Each row is a point on a landscape with many peaks, with its height.
A climber steps from a point to the highest of its 2 nearest points, and stops where none of them is higher. Distance is the straight distance between rows; heights are no part of it.
Nuv: | -11 | -20 |  -7 |  46 |   8 |   0 | -10 |  -3 | -28 | -26 |  27 |  -1 |  -2 |  -4 | -31 |  -1 | -13 | -10 | -24 |  -4 |   4 |   5 | -45 |   9 |  11 |  61 |  h=530
nosus: |  37 |   7 | -12 |   0 |   5 | -11 | -19 | -18 | -47 | -11 |  31 | -32 |  -1 | -10 | -13 | -17 | -25 |  20 |  24 |  11 |  38 |  17 |  12 |   8 | -31 |  33 |  h=526
Guso: |  -2 |  47 |  -1 | -18 |  -7 |  13 |  -8 | -15 | -10 |  24 | -33 | -16 |  -8 | -31 |  -6 |  -7 |  -3 |  34 |  16 |   7 |  35 | -49 | -20 | -26 |   5 |  -6 |  h=555
Zaliv: | -27 |  -7 |  26 |  39 | -41 |  -8 |  35 |   1 | -26 |  27 |  52 |  21 |  13 |  -4 | -25 |  18 |  33 |  -1 |   8 | -30 |  12 | -30 |  -6 | -18 |  12 |  36 |  h=218
pume: |  29 | -11 |  10 |  -1 |  -3 | -29 |  -5 |   2 |   5 |  18 | -15 |   5 |  -3 |   7 |   1 |  29 |   4 |  -7 | -38 | -13 | -21 |  55 |  21 | -12 |   5 |  40 |  h=596
Febu: |   0 | -19 |   3 |  -6 |  -3 |  14 |  16 |  36 |   6 |  43 |  -8 | -12 |  63 |  55 |  23 |  18 | -10 |  18 | -12 |  -5 |  43 | -20 |   0 |  26 | -19 | -34 |  h=711
lene: | -24 |  -4 | -19 |   3 |  -5 |  18 |  -3 |  -7 |  22 | -28 |  -8 |  50 | -56 | -25 |  -6 |   4 |   4 | -14 |   4 | -20 | -42 |   6 | -36 | -48 |  -3 | -27 |  h=278
guval: |  26 | -11 |   3 | -50 |   2 |   9 | -17 |  -1 |  25 |  17 | -54 |   4 |  -6 |   8 |  39 | -19 |  -9 |  -6 |   3 | -11 | -13 | -16 |   4 |   3 |  24 | -32 |  h=678
dem: |   9 |  -6 |  14 | -30 | -12 | -33 |  -8 |  26 |  -1 |  23 | -34 |   2 |  14 |  37 |  12 |  65 |   6 |  10 |  22 |  -2 |  55 |  17 |  26 |  26 | -39 | -27 |  h=527
Segon: |   0 | -16 |  42 |  10 | -10 | -26 |  14 |  15 | -15 |  42 |  -6 | -36 |  32 |  10 | -23 |  24 |  14 |   2 | -42 |   9 |   0 | -11 |  22 |  40 |  40 |  25 |  h=642
dilo: |  21 | -11 |  14 | -10 |   9 |  14 |  -8 | -19 |  24 |  22 | -59 |  11 | -56 | -24 |   1 | -23 |   1 |   8 | -43 |   6 | -42 |  32 | -20 | -62 |   1 |  -3 |  h=505
Dop: |  24 |  30 |   2 | -13 |   8 |  15 | -12 |   4 |  -8 |   5 |   3 | -44 |   8 |  23 |  37 | -82 |  -4 |  37 |  36 |  -1 |  60 |  -6 |  37 | -11 |  -9 |  38 |  h=399
manu: | -37 |  18 |  -2 |   7 |   5 | -18 | -14 |  21 |  21 | -27 | -45 | -11 | -22 | -33 |  -9 |  27 |  35 |  15 | -59 |  21 | -12 |  45 |   0 | -11 |   9 |  -4 |  h=416
fon: |   5 |   8 |  -3 |  22 |  18 |  14 |   1 |  15 |  55 |  10 |   7 |  -9 |  38 |  25 |   7 |  14 |  -8 |  32 |   0 | -17 |   4 |  56 |  46 | -38 | -27 | -15 |  h=748
tele: |   1 |   6 |  -4 | -35 |  31 |  16 | -10 |   3 |  -3 | -38 |  23 | -32 |  -1 |  26 |   6 | -40 | -18 | -33 |  46 |  11 |  54 |  13 |  30 |  43 | -16 |  46 |  h=573
mev: |   1 |   9 |   6 | -23 |  11 |  21 | -34 |   1 |  -2 |  -2 | -29 | -16 | -46 |  20 |  48 | -79 |  15 |  28 |  10 |  -8 |  32 | -29 |  19 | -10 |   9 |  12 |  h=427
zes: | -16 | -14 |  -9 |   7 |  20 |  38 | -10 | -26 |  -5 | -27 |  22 |   4 | -36 |  -3 | -23 | -20 |  15 | -48 |  26 |  19 |  -5 |   0 |  -3 |  -2 |  11 |  69 |  h=602
tik: |  -8 |  21 | -10 | -15 | -21 |  11 |   9 |   4 |   9 | -14 | -10 |  23 |   2 |   6 |  -1 |  47 |  42 | -20 |  26 |  10 |   1 | -24 |  48 |  14 |  15 |  10 |  h=256
Vimi: |  11 |  11 |   4 | -12 |  13 |  -2 |   0 |  16 | -16 |  19 |  10 | -50 |  31 |   3 | -42 |   6 | -27 |  -2 | -30 |  29 |  24 |   5 |  15 |  35 |  12 |  -2 |  h=607
bet: |  33 |  24 |   9 | -41 | -13 |  -2 |   3 | -52 | -26 |   9 |  -2 | -15 | -19 |  -3 |  18 | -63 | -14 | -13 |  29 |  24 |  -7 | -66 |  -3 |   1 |  44 |  12 |  h=253
kovo: | -20 |  41 | -12 |  -7 |  24 |  48 |  -4 |  -5 |  15 | -32 |  22 | -40 |  25 |  29 |  16 | -32 |  18 | -14 |  46 |  -2 |  23 |  -3 |  39 |   0 |  -7 |  72 |  h=593
tiz: |  18 |  14 | -29 |   5 |  -2 |  35 |  10 | -20 |  27 |   7 |   3 | -21 |  17 |   1 |  19 |  20 |  -4 |  31 |  32 | -29 |   2 |  16 |  39 | -26 | -33 |  15 |  h=714
zeri: | -23 |   0 |   6 |  18 | -28 | -29 |   8 | -16 | -32 | -35 |  73 |  -6 |   4 | -15 |  -9 | -46 |  -1 | -68 | -17 |  26 | -16 |  -7 |   6 |  45 |  25 |  -4 |  h=724
Fako: |   6 | -22 |  20 |  18 |  -2 |   9 |   6 |  56 |  21 |  39 | -19 | -33 |  61 |  35 |   9 |  61 | -16 |  29 | -13 |  -4 |  33 |  33 | -15 |  19 | -51 | -25 |  h=751
Gita: | -38 |   5 |  -2 | -14 | -13 |  -2 |  -3 | -12 |  23 | -32 |  38 |  17 | -29 |  -1 |  20 | -34 |  20 | -56 |  10 |  29 | -34 |  10 |  43 |  18 |   9 |  -9 |  h=851
Midod: |  29 |   8 | -37 | -47 |  14 |   2 | -20 |  -8 |   4 | -21 | -55 | -14 |   7 |  23 |  45 | -25 | -20 |  31 |  16 | -22 |   6 |  -7 |   0 |  20 |  -4 | -65 |  h=600
dat: |   0 |   7 |  32 | -35 |  -2 | -26 | -18 |  35 |  -7 |  29 |  38 |  -3 |  49 |  54 |  28 | -14 |  12 |  19 |  28 | -22 |  47 |  -1 |  48 |  20 | -36 | -12 |  h=598
sivi: |  -6 |  21 |  -7 | -24 |  -3 | -25 |  -7 |  30 | -15 |   4 |  15 |   5 |  18 |  27 |  22 |  24 |  19 |  28 |  28 |  -4 |  59 | -13 |  -2 |  28 | -54 | -23 |  h=561
Ripu: | -20 |  49 |   8 |   4 |  25 |  51 |  19 |   2 |   7 |   4 |   2 | -44 |  29 |  -7 | -22 | -24 |   9 |  -3 |  18 |   9 |  11 | -18 |  35 | -21 |  41 |  49 |  h=614
mupog: |   9 |  10 |  27 | -40 |   6 |  -8 |   7 |  30 |  28 |  41 | -66 | -12 |   6 |  -8 |  26 |  46 |   5 |  43 |  -6 | -13 |  48 |  24 |  -1 |  11 |  -6 | -22 |  h=495
Rel: | -22 | -23 |  23 |  20 | -13 |  14 |  20 |  11 |  26 |  20 | -40 |  44 | -29 | -54 | -14 |  66 |  29 |   6 | -33 |   3 | -46 |   2 | -48 | -42 |   6 | -31 |  h=356
zoriv: | -56 |   2 |  11 |   9 | -12 |  -3 | -19 |  28 |  32 | -17 |  61 |   2 | -33 |   4 |   7 | -23 |  14 | -14 |  -2 |  25 |  16 |   0 |  50 | -15 | -14 | -12 |  h=806
gep: |  32 | -22 |  15 |  -6 |   6 |  -8 |  -6 | -10 |  36 |  14 | -37 |  -5 | -33 | -21 | -14 |  12 | -17 |  13 | -39 |  16 | -39 |  69 |  35 | -49 |  -2 |  11 |  h=556
Leke: |  26 |  29 | -60 | -13 |  17 |  34 |   5 | -24 |   7 | -19 | -48 | -18 |  19 | -22 |  41 |  -6 | -18 |  35 |   2 | -14 | -36 |  -6 |  -9 |  -2 |  -1 | -25 |  h=528
Netes: |  29 |   7 | -26 |   2 |  -2 |  -6 |  12 | -18 | -49 | -28 |  33 |  13 |  -3 | -28 | -23 |  15 | -19 |   7 |  50 |  -1 |  44 |   5 | -15 |   9 | -49 | -11 |  h=523
vazeg: |  35 |  56 | -25 | -46 |  -7 | -29 |   6 | -33 | -35 | -13 |   5 | -14 |  15 | -15 |  39 | -54 |   4 |  -2 |  31 |   6 |  14 | -56 |  -2 |  35 |  20 |   5 |  h=190
zibad: | -52 |  14 |   4 |  -1 |   5 | -12 | -18 |   2 |  10 | -26 | -20 |  32 | -58 | -47 | -27 |  32 |  40 | -10 | -41 |  37 | -37 |   6 |  -5 | -12 |  30 | -32 |  h=392
sobad: |   1 | -10 |   6 | -26 |   4 | -17 | -10 | -12 | -23 | -27 |  46 |   5 | -13 |  10 |  -5 |   6 |   2 | -52 |  32 |   6 |  23 |  32 |  31 |  32 | -30 |  26 |  h=570
Domi: |  14 |  13 |   1 | -19 | -10 |  11 |   8 | -47 | -18 |  31 | -36 |  27 | -31 | -35 |  -9 |   6 |   0 |  16 |  28 | -12 | -23 | -40 | -22 | -42 |  13 |   8 |  h=653
Nud: | -31 |  -7 | -20 | -36 |  12 |   9 | -20 |   2 |   9 | -34 | -52 |  15 | -49 | -30 |  -5 |  12 |  17 | -15 | -39 |  18 | -38 | -24 | -34 |  18 |  28 | -49 |  h=360
dosu: |  -8 | -15 |  25 | -23 |  20 |  55 |  -9 | -25 |  13 |  13 | -77 |  14 | -47 | -20 |  21 | -38 |  21 |  11 | -14 | -14 | -46 |  -6 | -62 | -63 |  20 |   7 |  h=448
sase: | -53 |  12 |   4 |  48 |   9 | -42 |  -7 |  31 |  10 | -40 |  48 |  19 |  -5 |  -4 | -21 |  20 |  28 | -44 |  -6 |   7 |  -7 |  12 | -18 |  21 |   5 |  36 |  h=651
Torov: |  10 | -21 |  23 |  17 |  29 |  -6 |   1 |  38 |  61 | -15 |  10 |  18 |  15 |  27 | -26 |   4 | -30 | -38 |   2 | -23 | -37 |  43 |  11 |   0 |  15 |  -2 |  h=723
beli: |  22 |  10 |  -1 | -58 |  25 |  23 |   4 | -19 |  -1 |  10 | -54 |  26 | -44 | -21 |   4 | -17 | -10 |   5 |  17 | -11 | -42 | -27 | -27 | -14 |  34 | -36 |  h=823
rupog: | -35 |  18 | -12 |  26 |   5 |   4 | -12 |  28 |  40 | -32 |  60 |  12 |  21 |  39 |  30 | -39 |   1 | -15 |  12 |  -4 |   6 |  14 |  31 |  16 | -23 |  -7 |  h=779
pabip: |  29 |  -9 |  20 |  17 |  -9 | -14 |  -9 | -10 |  -9 |   9 |  35 | -22 |  18 |   9 | -11 |  12 |   8 |   4 |  -4 | -10 |  22 |  29 |  31 | -16 | -20 |  44 |  h=563
fal: |   2 | -37 |  31 |  43 |   4 | -27 |  21 |  34 |  31 |  12 |   8 |  45 |  13 |  16 | -34 |  64 | -20 | -17 | -16 | -27 | -48 |  56 |  -4 |  -3 |   4 |  12 |  h=689
botom: |   9 | -10 |  -2 |  -7 | -11 | -11 | -30 |   9 |   2 |   0 |  14 |  -9 | -18 |  31 |  27 | -16 | -19 |   2 | -16 |  35 |   2 |  34 |  60 |   0 | -17 | -28 |  h=516
rif: |  53 |  12 | -36 | -29 | -10 | -40 | -19 | -25 | -66 |  -9 |  10 | -25 |  22 |   5 |  25 | -28 | -13 |  26 |  23 |  27 |  21 | -44 |  -4 |  52 | -22 | -11 |  h=121
Vek: |  31 | -27 | -11 |  24 | -16 |  27 |  35 | -35 |   0 |   9 | -27 |  44 |  -8 | -25 |   0 |  47 |  28 |  19 |   5 | -20 | -59 |   9 | -50 | -47 |   2 |  28 |  h=386
nor: | -55 | -22 | -16 |  41 |   1 |  34 | -40 |   5 |   7 | -48 |  30 |   5 | -24 |  13 |   7 | -23 |   5 | -38 |  -8 |  19 |  -1 |  -3 |  -7 |  22 | -15 |   3 |  h=656
Lan: |   5 | -18 |   1 |  -5 |   1 |  53 | -27 |  -5 |   5 |  17 | -30 | -30 | -30 |  16 |  17 | -51 | -29 |  27 |  -7 |  -1 |  30 |   0 |   6 | -40 |  -6 |  21 |  h=455
favaf: |   5 |  31 |  33 | -32 |   9 |  24 |  -9 | -32 |  -9 |  29 | -46 | -12 | -37 | -21 | -24 | -48 |  34 |  -8 |  12 |  -1 | -23 |  -8 |   9 | -59 |  28 |  56 |  h=696
mogu: |  37 | -12 |  -3 | -14 |   3 |   2 |  26 |   3 |  22 |  27 | -24 |   9 |  -3 | -28 | -38 |  68 | -13 |  13 |  15 |  10 |   7 |  32 |  20 | -12 |  -9 | -10 |  h=511
lupa: |  23 |   6 | -42 | -25 |   5 |   2 |   6 |  11 | -15 | -19 |   0 | -12 |  35 |  18 |  -7 |  24 | -22 | -14 |  33 |  11 |  24 | -25 |  -7 |  55 |  -1 |  -2 |  h=560
bis: |  -9 |  14 |  -2 |  -2 |  -6 | -13 |   5 | -23 | -39 | -23 |  19 |   3 | -14 | -30 | -10 | -57 |  11 | -43 |  -8 |   6 | -21 | -39 | -35 |  29 |  40 |  13 |  h=817
bogik: | -31 | -48 |  13 |   5 |  13 |  40 | -26 |  -7 |  31 | -22 |   9 |  22 | -34 |  24 |   0 | -18 |   8 | -51 | -10 |  -1 | -15 |  15 | -15 |  -7 |   5 |  34 |  h=633
seze: |   0 |  14 | -13 |   0 |  -9 | -39 | -13 |  -9 | -33 | -31 | -20 | -13 | -16 | -39 |   7 |  10 |  30 |  16 | -58 |  28 | -27 |  10 | -20 |  12 |  22 | -11 |  h=447
tez: |  22 |  22 |  23 | -10 | -33 | -46 |  23 |   8 |  -5 |  51 |  28 |  15 |  52 |  50 |  23 |  -2 |  -5 |  28 |  15 | -41 |  31 | -20 |  29 |  10 |   1 | -22 |  h=636
Sasov: |  31 |  18 |  -5 | -37 |   6 | -17 |  13 |   8 |  -5 |  21 | -55 | -18 |  21 | -37 |  21 |  30 |  -5 |  53 | -16 | -25 |  30 | -15 | -43 |  20 |  27 | -27 |  h=469
Nabu: |  33 |   1 | -16 |  30 |  -8 | -29 |  10 |  -4 | -34 |  16 | -24 | -32 |  15 | -27 |   2 |  21 | -14 |  19 | -65 |   6 | -10 |  11 | -52 |  14 |  11 | -16 |  h=504
zete: |  17 | -20 | -26 |  27 | -10 |   5 |   2 |   7 | -12 |  -2 |  33 |  -6 |  46 |  24 |   8 |  68 | -22 |  18 |  19 |   0 |  12 |  16 |   2 |  16 | -70 | -34 |  h=592
git: |  31 |  40 |  18 | -36 |  17 |  -8 |  -6 | -13 | -28 |  30 |  -5 | -40 | -12 |  -3 |  -8 | -47 |  -9 |  33 |  50 |  20 |  42 | -26 |  60 | -15 |  12 |  32 |  h=369
kol: | -16 |  41 |   1 |  -4 |   2 |  21 |  11 | -11 |  23 |  -1 | -18 |  -9 |  -1 |  -1 |   6 | -27 |   9 |  -9 |   1 | -14 | -37 |  -5 |   7 | -36 |  33 |  50 |  h=641
Pagas: | -52 |  20 |  24 |   7 |   9 |  18 |  -3 |   1 |  31 |  13 | -46 |  29 | -36 | -31 |  11 | -20 |  32 |  37 | -33 | -10 | -25 | -13 | -45 | -65 |  16 | -10 |  h=406
mitur: |  26 |  -3 | -27 |   2 | -18 |  -3 |  24 | -19 | -18 |   1 |  22 |   9 |  22 |  -5 | -19 |   5 | -31 | -27 |  16 |   9 | -21 | -31 |  13 |  19 |  22 | -13 |  h=626
ded: |   7 | -26 |   0 | -13 |  10 |   0 |   3 |   3 |  11 |  24 |   9 |  -1 |  -8 |  16 | -13 |  30 | -37 |  -3 |  -5 |  17 |  -2 |  18 |  15 |  -5 | -10 | -41 |  h=557
lipup: | -44 |  -6 |   5 |  29 |   0 | -15 | -13 |  11 |  -5 | -73 |  58 |   0 |  -3 |   4 |  11 | -31 |  22 | -55 |  -8 |  16 |  -7 |  17 | -13 |  58 |   5 |  29 |  h=681
tek: |  -6 | -36 |  39 |  -3 | -14 |   1 |  21 |   4 |  34 |  65 | -42 |  11 | -30 | -39 | -23 |  56 |  -9 |  12 | -43 |   1 | -11 |  27 | -30 | -19 |  -5 | -42 |  h=326
gidek: |  -3 | -22 |  15 |  -2 | -11 | -14 |  -5 |  -4 |  -2 | -10 |  50 |  10 |  -2 |  27 |  12 | -46 |  22 | -57 | -16 |  12 | -49 |  25 |  48 |  11 |  24 |  38 |  h=791
zolu: |   4 |  13 | -10 |  37 |   3 |  -1 |  35 | -20 |  22 | -10 |  13 |  13 | -11 | -30 | -21 |  -4 | -15 |  12 |  10 | -20 | -38 |   8 | -18 | -55 |  15 | -13 |  h=254
vefem: |   4 |  37 |  -1 | -27 |   5 | -21 |  -5 | -19 | -31 |  -8 | -24 |  -3 | -39 | -47 | -30 |  -9 |  17 | -12 |  10 |  34 |   1 | -22 |  20 |   3 |  23 |  28 |  h=680
Roz: |  -6 | -24 |  13 | -32 | -25 |  23 |  -2 | -18 |  -6 |  10 | -18 |  27 | -22 |   5 |   4 |  22 |  56 | -33 |  -9 |  12 | -15 | -31 |  22 |   5 |   0 |  35 |  h=279
vokam: | -20 |  15 | -30 |   4 | -26 |   4 |  18 |  -4 | -22 | -25 |   5 |  14 |  24 | -10 |   9 |  50 |  47 |  -1 |  17 | -13 |  10 | -40 |  -5 |  44 | -11 |  13 |  h=238
sotil: |  15 | -15 |  13 | -14 |  -2 |   9 | -29 |   2 |  -2 |  14 | -12 | -33 | -34 |   0 |  -8 | -24 | -13 |  18 | -23 |  27 |  58 |   8 |  35 |  -7 | -12 |  -6 |  h=482
Nov: |  24 | -33 | -26 |  13 |  -1 |   9 | -11 |  13 |  19 |  20 |   5 |  -7 |  28 |  35 |  51 |  22 | -13 |  55 |   1 |  -9 |  15 |  30 |  -2 |  -8 | -66 | -52 |  h=550
mip: |  29 | -45 |  38 |   6 | -40 |  22 |  45 | -29 |  22 |  60 | -37 |  46 | -10 |  -6 |   8 |  49 |  29 |  14 | -14 | -22 | -40 |  -5 | -31 | -43 |  15 |  10 |  h=346
doli: |   0 |   8 | -18 | -13 |  12 |  35 |  -1 | -17 |  -8 |  20 | -77 | -23 | -26 | -48 |  11 |  -4 |  16 |  41 | -16 |  -2 |  12 | -56 | -52 | -25 |  11 | -20 |  h=484
fus: | -20 | -12 | -39 |  23 |   0 |  28 | -11 |  -5 |  21 | -39 |  11 |  34 | -17 | -10 |   7 |  17 | -14 | -11 |  -8 |   5 | -44 | -23 | -24 |   6 |  -6 | -46 |  h=300
guk: | -38 | -12 |   5 |  52 |  18 |  28 |   6 |  34 |  38 |  -1 |  -7 |  -8 |   3 |  -2 | -23 |  20 |  -8 |   1 | -56 |  10 |   0 |  12 | -11 | -20 |  31 |  29 |  h=701
Vaduf: |   7 |   8 |  29 | -10 | -10 |  -7 |  36 |  34 |  35 |  57 |   0 | -20 |  69 |  35 |   7 |   9 | -10 |  35 |   3 | -46 |  27 |   0 |   9 |  -7 |   3 |  -9 |  h=674
sivu: |  -5 | -38 |  49 | -14 | -36 |  21 |  -3 | -28 |   9 |  38 | -19 |  61 | -34 |   7 |  -3 |  17 |  55 | -16 |  -4 |  -4 | -32 | -24 | -25 | -35 |  -2 |  29 |  h=309
vok: | -40 | -25 |  28 |  26 |  -6 |  29 |  -7 |  23 |  55 |  16 |  -5 | -12 |   6 |   7 |  -8 |  11 |   4 |   1 | -42 |  19 | -23 |  10 |  55 | -45 |  22 |  31 |  h=721
Laz: | -24 |  -3 |   2 |  12 |  19 |  -5 | -20 |  33 | -10 | -39 |  33 |  -8 |   7 |   5 | -16 |  28 |  -4 | -27 |  30 |  16 |  50 |  27 |  15 |  49 | -34 |  -2 |  h=599
ranoz: |  59 | -24 | -26 | -15 | -11 |  18 |  27 | -54 | -23 |   6 | -41 |  31 | -23 | -42 |   8 |  22 |   4 |   8 |  10 |  -4 | -71 | -25 | -40 | -24 |  16 |  -5 |  h=491
vubab: |  -5 |  27 | -28 | -10 |  21 |   4 | -15 |  -2 | -43 | -19 |  23 | -42 |   8 |  11 |  10 | -65 | -22 |  44 |  25 |  34 |  68 | -41 |   1 |  21 | -45 | -32 |  h=35
nazu: |  -4 | -32 | -16 |  35 | -22 |   0 |  19 | -14 |  -6 |   5 |  50 |   5 |  36 |  29 |  18 |  -1 |   1 | -46 |  12 |   6 | -38 | -13 |  37 |  23 |  -4 | -24 |  h=695
tivuk: | -22 | -41 |  19 |  41 | -20 | -17 |  -8 |  14 |  -6 |  -7 |  44 |  43 | -11 |  25 | -29 |  -8 | -18 | -48 | -15 |  -9 |  10 |   0 | -30 |  21 |  21 | -14 |  h=185
Ked: | -15 |  27 |  -5 |   3 |  22 | -56 |  -2 |  23 | -17 | -26 |  29 |  -2 |  11 |  14 | -22 | -36 | -27 |  18 |  -9 | -26 |  31 |   3 | -30 |  29 |   4 | -43 |  h=157
lavos: |  45 |  52 |   5 | -41 |   3 |   0 |   7 | -40 | -22 |  25 |   7 | -39 |  21 |  -6 |  -3 | -75 | -34 |  -2 |  58 |  36 |  11 | -68 |  40 |   6 |  11 |  38 |  h=319
numom: |   2 |   2 |  -5 | -15 |  14 |  -4 |  -2 |   4 | -15 |  -4 | -37 | -10 |  26 |  -2 |  -5 |  24 |  -2 |   1 |  -6 | -11 |  21 | -29 | -47 |  40 |  44 |  -7 |  h=515
Bape: | -20 |  10 |   9 |  27 |  29 | -20 |  -7 |  20 |   8 | -45 |  16 |  18 |  10 |  10 | -12 |  23 |   4 |   4 |  15 | -23 |   9 |  36 |  -7 |  12 | -23 |  19 |  h=622
tefev: | -16 | -11 |   5 |  31 |   6 |   2 |   1 |  14 |  26 |   9 |  42 | -11 |   8 |  15 | -10 | -14 |   0 | -23 | -12 |   1 | -48 |  15 |  79 | -19 |   1 |  16 |  h=745
Telu: | -35 |   7 |  14 |  34 |  -4 | -43 |  11 |  34 | -23 | -13 |  69 |  12 |  24 |  30 | -24 | -11 | -16 | -26 |   9 |  -2 |  30 |  -7 | -15 |  48 |   4 | -25 |  h=171
zuki: | -28 | -20 |  30 |  12 | -13 |   2 |   3 |  26 |   1 |  40 | -17 |  -9 |  -7 | -18 | -31 |  35 |  19 |  -8 | -55 |  10 |  -6 |  -2 | -26 |  15 |  21 |  27 |  h=672
liv: |  -5 | -19 |  24 |  38 |  17 |   5 |  17 |  44 |  40 |  20 |  23 |   3 |  53 |  45 |  -5 |  34 | -36 |  13 | -16 | -35 |  12 |  54 |  -3 |  -7 | -48 |  -6 |  h=783
peruk: |  12 |  48 | -55 |  -5 |  42 |   1 |   0 |  -7 | -10 | -46 |  -8 |  -7 |  -6 | -27 |   9 | -15 | -21 |  33 |  57 | -38 |   6 |   6 | -35 | -25 | -11 | -24 |  h=613
Gazul: | -43 |   7 |  19 |  32 | -11 |  -2 |  21 |  18 |  43 |   4 | -25 |  27 |  -7 | -26 |  18 |  31 |  35 |  26 | -33 | -26 |  -7 | -15 | -68 | -33 |   8 |  -7 |  h=382
lani: |  -4 |  23 | -24 | -14 |   3 |  -4 |  -8 | -33 | -45 | -47 |  18 |   0 | -36 | -42 | -36 |  -5 |  -9 | -13 |  24 |  16 |  23 | -20 | -15 |  21 |  -4 |  -5 |  h=594
vab: |   2 |  40 |  41 | -44 |   1 | -12 |  18 | -38 | -47 |  24 | -32 |   2 | -38 | -37 | -44 | -17 |  31 | -13 |  24 |  34 | -35 | -37 |   9 | -40 |  35 |  44 |  h=807
tepad: |  27 | -20 | -11 | -15 |  -4 | -24 | -19 |  -8 | -49 |  18 |  13 | -20 |   5 |   2 |  -1 | -22 | -41 |  48 |  10 |  24 |  61 | -43 | -15 |  35 | -33 | -54 |  h=66
Sofe: |   8 | -12 |   0 |   3 |   0 | -39 | -13 |  18 | -28 |  17 | -21 | -40 |  26 |  -2 | -20 |   1 | -41 |  17 | -53 |  24 |  34 |   5 | -31 |  33 |   2 | -41 |  h=562
Luza: |  14 |  13 | -29 |  -5 |  31 | -33 | -11 |  13 |  -2 | -37 |   6 | -10 |  25 |  26 |  18 | -36 | -34 |  -6 |  -4 | -19 | -17 |  43 | -20 |  37 |   7 | -46 |  h=141
zel: |  -3 |   0 | -32 |  45 |   1 |  26 |  13 | -27 | -24 | -41 |  47 |   9 |   7 |  -4 | -11 |  -8 |   8 | -43 |  26 | -16 | -27 |  11 | -23 |  16 |   1 |  86 |  h=564
kuzi: | -19 |  -2 |  29 |  22 |  17 | -32 |  -6 |  52 |  51 | -33 |  42 |  15 |   9 |  59 |  13 | -25 |  -7 | -36 |  14 | -32 | -17 |  55 |  42 |  -9 | -15 | -12 |  h=753
tomo: |  -7 | -15 |  25 |  45 | -23 | -13 |  33 |   1 |  14 |  47 |  26 |  27 |  12 | -15 | -17 |  -3 |  -5 |  10 |   7 | -35 | -11 |  -1 | -21 | -51 |  17 |  -5 |  h=234
tuput: |   0 | -19 | -40 | -18 |   9 |  -3 | -36 |  -8 |  -3 | -44 | -25 |   7 | -11 | -11 |  -4 |  12 | -14 | -27 | -30 |  11 | -12 |  -5 |  -8 |  42 |   8 | -38 |  h=327
Kurof: |  34 | -49 |  -4 |  27 | -26 | -38 |  17 |  11 |  -4 |  29 |  -1 |  26 |  29 |  17 |  -5 |  44 | -20 |  -7 | -28 | -13 | -25 |  35 | -11 |   4 |  -1 |  -5 |  h=644
basab: |  14 | -25 | -26 |  38 | -15 |  -6 |   8 |   1 | -29 |   7 |  71 | -10 |  64 |  33 |   2 |  -2 | -17 | -17 |  12 |  18 |  -2 |  25 |  34 |  27 | -62 | -19 |  h=640
Lom: |   8 |  22 | -35 | -21 |  17 |  27 | -12 | -19 |   3 | -31 | -30 |   2 | -15 |  -7 |  30 | -13 |   7 |  32 |  49 | -22 |  22 |  13 |  11 | -45 | -18 |   4 |  h=668
mag: | -15 | -45 |  39 |  21 | -48 | -17 |  22 |   5 | -50 |  11 |  49 |  41 | -17 |  14 | -31 |  15 |  12 | -44 |   8 |  -1 |  -6 | -22 | -14 |  10 |  29 |  15 |  h=201
Kozav: |   7 |   2 | -38 |  25 |   3 |  21 |   2 |   6 |  34 |   7 | -13 |  -3 |  28 |   1 |  45 |  13 |  -7 |  47 | -21 | -22 | -15 |   2 | -11 | -14 | -19 | -52 |  h=512

Where does a climber stop that starts at each point below?
rif -> ded
mupog -> liv
zibad -> Gita
Ked -> Gita

Call two points neighbours if one is among the 2 nearest of the other. Go from one point of each pair to the other, from neighbour to neighbour, staying as high as possible. Name the lowest point that can't be avoided.
beli and nazu -> Kozav
bis and Gita -> Netes
liv and beli -> Leke
